Each scene shows the same named points in several views. A view is turned or mirrored, and shifted as a whole, has a little noise and may leave points out.
In the rows, 128 means zero.

Scene 1
View 1
sos: [139, 136, 125, 118, 118, 124, 122, 108, 98, 122, 116, 162, 137, 137, 103, 128, 128, 129, 121, 126, 142, 126, 107, 107, 114]
Nodut: [116, 113, 124, 120, 135, 89, 150, 119, 84, 129, 123, 137, 135, 143, 73, 133, 145, 141, 134, 113, 156, 147, 97, 119, 107]
rubi: [131, 112, 151, 122, 108, 104, 156, 124, 136, 111, 119, 92, 162, 117, 113, 126, 138, 176, 136, 116, 154, 145, 140, 111, 128]
Mif: [127, 119, 147, 122, 99, 121, 140, 119, 114, 113, 127, 123, 156, 108, 110, 131, 116, 160, 136, 108, 148, 140, 121, 105, 122]
vezut: [141, 130, 132, 120, 122, 122, 133, 116, 120, 121, 114, 140, 139, 138, 108, 124, 133, 140, 122, 128, 144, 129, 122, 114, 120]
Bal: [132, 119, 138, 118, 93, 122, 130, 106, 111, 103, 125, 133, 158, 112, 116, 132, 112, 162, 129, 111, 147, 130, 122, 98, 123]
Pubop: [138, 151, 152, 126, 132, 128, 135, 137, 103, 151, 112, 138, 137, 126, 100, 125, 147, 118, 135, 133, 138, 151, 112, 118, 112]
rura: [142, 143, 150, 123, 112, 135, 130, 124, 118, 128, 115, 136, 147, 117, 115, 126, 129, 137, 131, 127, 138, 138, 123, 108, 120]
gilum: [136, 111, 155, 122, 100, 110, 154, 119, 150, 101, 116, 83, 169, 113, 125, 124, 137, 188, 134, 120, 153, 139, 152, 108, 135]
Goza: [138, 104, 120, 120, 114, 123, 140, 114, 141, 99, 129, 142, 132, 140, 107, 121, 102, 158, 120, 107, 151, 116, 129, 120, 119]
zer: [140, 134, 156, 123, 126, 106, 149, 128, 129, 129, 104, 97, 159, 127, 114, 125, 165, 157, 134, 138, 147, 148, 138, 113, 128]
Rolu: [134, 136, 149, 125, 142, 106, 151, 137, 112, 146, 107, 114, 144, 136, 95, 125, 167, 135, 135, 137, 147, 154, 121, 123, 116]
nafo: [141, 136, 158, 124, 125, 108, 150, 129, 132, 130, 103, 93, 161, 125, 116, 124, 166, 157, 134, 140, 146, 149, 141, 113, 128]
fufo: [131, 119, 153, 122, 117, 104, 154, 128, 127, 121, 116, 96, 158, 120, 108, 127, 147, 166, 138, 122, 152, 150, 134, 113, 125]
gevi: [133, 141, 136, 122, 128, 115, 132, 120, 90, 138, 114, 146, 139, 133, 95, 130, 147, 126, 130, 130, 142, 143, 104, 111, 112]
View 2
Mif: [135, 131, 111, 128, 133, 134, 152, 151, 112, 127, 120, 132, 140, 102, 134, 149, 126, 116, 136, 115, 138, 120, 125, 139, 154]
rura: [132, 130, 107, 150, 132, 141, 124, 140, 117, 136, 116, 132, 140, 104, 134, 129, 108, 135, 125, 109, 141, 133, 111, 147, 160]
rubi: [149, 157, 127, 126, 132, 116, 148, 154, 116, 135, 124, 110, 128, 112, 130, 144, 134, 114, 129, 113, 121, 89, 116, 135, 147]
Pubop: [130, 116, 100, 160, 127, 138, 116, 138, 103, 152, 103, 147, 132, 119, 118, 117, 102, 158, 118, 111, 148, 119, 103, 139, 166]
fufo: [145, 151, 122, 131, 129, 118, 143, 151, 113, 144, 118, 116, 124, 117, 123, 136, 126, 124, 124, 114, 127, 90, 112, 133, 150]
nafo: [145, 159, 124, 141, 125, 118, 126, 140, 123, 156, 119, 107, 115, 121, 121, 122, 111, 134, 114, 112, 126, 96, 99, 138, 149]
gevi: [123, 115, 103, 142, 132, 145, 131, 134, 93, 142, 105, 150, 139, 117, 115, 111, 101, 156, 126, 115, 144, 128, 107, 124, 151]
sos: [122, 117, 108, 141, 145, 153, 128, 132, 95, 121, 111, 146, 160, 102, 129, 113, 104, 149, 134, 112, 140, 146, 112, 125, 146]
vezut: [132, 130, 117, 146, 143, 141, 122, 136, 99, 127, 114, 130, 153, 106, 131, 112, 109, 148, 129, 109, 132, 125, 105, 129, 148]
Bal: [131, 134, 114, 123, 139, 142, 151, 145, 113, 118, 127, 130, 149, 96, 139, 146, 121, 113, 140, 114, 135, 136, 126, 136, 145]
gilum: [153, 170, 133, 123, 133, 114, 147, 153, 128, 132, 133, 95, 127, 105, 138, 149, 134, 100, 129, 112, 117, 94, 116, 143, 145]
Nodut: [127, 112, 110, 123, 139, 136, 152, 144, 70, 133, 98, 157, 145, 124, 106, 113, 123, 156, 135, 120, 137, 99, 115, 100, 141]
Goza: [144, 130, 124, 139, 157, 138, 135, 153, 95, 95, 118, 123, 180, 91, 148, 131, 136, 128, 146, 105, 122, 117, 118, 130, 149]
zer: [144, 158, 124, 140, 127, 119, 128, 140, 119, 154, 119, 110, 117, 120, 121, 121, 112, 135, 117, 112, 125, 95, 99, 135, 148]
Rolu: [138, 134, 114, 149, 127, 125, 122, 141, 99, 157, 103, 131, 124, 129, 110, 109, 111, 157, 116, 113, 133, 93, 98, 126, 155]
View 3
Mif: [123, 120, 133, 148, 139, 141, 160, 149, 120, 142, 138, 141, 132, 125, 131, 123, 112, 145, 131, 102, 141, 122, 117, 140, 111]
sos: [139, 128, 124, 139, 120, 128, 138, 169, 158, 106, 130, 163, 129, 149, 144, 105, 110, 164, 138, 110, 130, 122, 110, 153, 115]
nafo: [130, 120, 128, 119, 139, 110, 140, 125, 130, 146, 109, 132, 122, 123, 117, 156, 138, 142, 144, 119, 138, 116, 151, 162, 121]
Pubop: [144, 134, 125, 130, 125, 119, 140, 148, 161, 134, 112, 156, 111, 163, 127, 113, 123, 156, 130, 123, 136, 105, 141, 144, 140]
Nodut: [159, 128, 115, 142, 162, 137, 148, 153, 154, 132, 129, 145, 107, 157, 112, 107, 133, 172, 150, 119, 122, 102, 86, 159, 111]
Bal: [119, 117, 133, 148, 131, 139, 157, 161, 124, 131, 143, 146, 140, 119, 142, 122, 108, 146, 134, 99, 137, 134, 111, 144, 104]
zer: [131, 120, 126, 120, 141, 111, 140, 127, 132, 143, 109, 133, 122, 124, 117, 153, 137, 145, 145, 119, 137, 116, 147, 164, 119]
rubi: [123, 116, 132, 134, 151, 131, 156, 123, 108, 148, 126, 125, 130, 108, 114, 147, 127, 141, 140, 105, 144, 116, 127, 158, 104]
fufo: [129, 119, 129, 131, 150, 127, 153, 127, 121, 149, 122, 130, 123, 121, 113, 144, 131, 144, 141, 111, 141, 113, 130, 156, 113]
gilum: [112, 111, 136, 132, 144, 128, 155, 120, 98, 147, 128, 121, 140, 92, 119, 158, 124, 134, 139, 100, 149, 123, 135, 160, 98]
Rolu: [149, 129, 121, 121, 143, 115, 139, 132, 152, 137, 106, 142, 108, 151, 111, 133, 138, 157, 144, 125, 133, 102, 137, 161, 130]
View 4
sos: [139, 149, 147, 108, 165, 104, 118, 94, 123, 130, 133, 95, 142, 160, 140, 133, 138, 146, 136, 160, 112, 105, 104, 141, 138]
Bal: [116, 127, 147, 124, 185, 117, 118, 108, 141, 151, 107, 104, 120, 168, 135, 135, 129, 148, 160, 142, 128, 93, 108, 122, 133]
rubi: [98, 124, 129, 120, 177, 131, 125, 138, 138, 141, 97, 121, 107, 154, 132, 130, 122, 119, 177, 121, 128, 127, 109, 119, 106]
nafo: [118, 124, 127, 106, 160, 141, 135, 143, 114, 137, 122, 118, 120, 149, 148, 129, 122, 108, 166, 134, 126, 142, 116, 121, 96]
Goza: [106, 149, 135, 110, 173, 81, 113, 115, 150, 124, 107, 86, 123, 165, 120, 128, 133, 143, 149, 126, 98, 104, 109, 115, 144]
Mif: [114, 130, 146, 128, 180, 119, 124, 111, 143, 146, 103, 120, 121, 161, 140, 135, 120, 138, 161, 135, 132, 107, 102, 124, 128]
gevi: [141, 150, 146, 110, 159, 120, 124, 95, 115, 124, 133, 116, 144, 151, 149, 134, 133, 132, 139, 161, 121, 125, 98, 154, 124]
Rolu: [128, 146, 131, 105, 150, 129, 132, 122, 111, 117, 130, 127, 135, 140, 150, 131, 125, 110, 149, 144, 119, 152, 101, 147, 103]
vezut: [129, 146, 138, 104, 161, 108, 123, 113, 122, 128, 131, 98, 137, 157, 140, 131, 133, 131, 142, 146, 110, 119, 109, 130, 126]
gilum: [94, 112, 126, 118, 181, 135, 127, 151, 140, 150, 96, 112, 99, 159, 131, 130, 122, 120, 184, 115, 128, 121, 119, 102, 106]
Pubop: [143, 147, 150, 112, 147, 117, 136, 105, 114, 124, 139, 126, 151, 150, 162, 135, 116, 121, 135, 150, 125, 137, 98, 140, 121]
rura: [134, 133, 150, 114, 161, 116, 131, 114, 124, 142, 131, 111, 140, 163, 154, 135, 119, 132, 146, 142, 127, 116, 109, 117, 129]

Which points are out of place in each view (at most two, in the order of its rows)? Write - if all are in place.
view 1: vezut
view 2: -
view 3: -
view 4: Goza
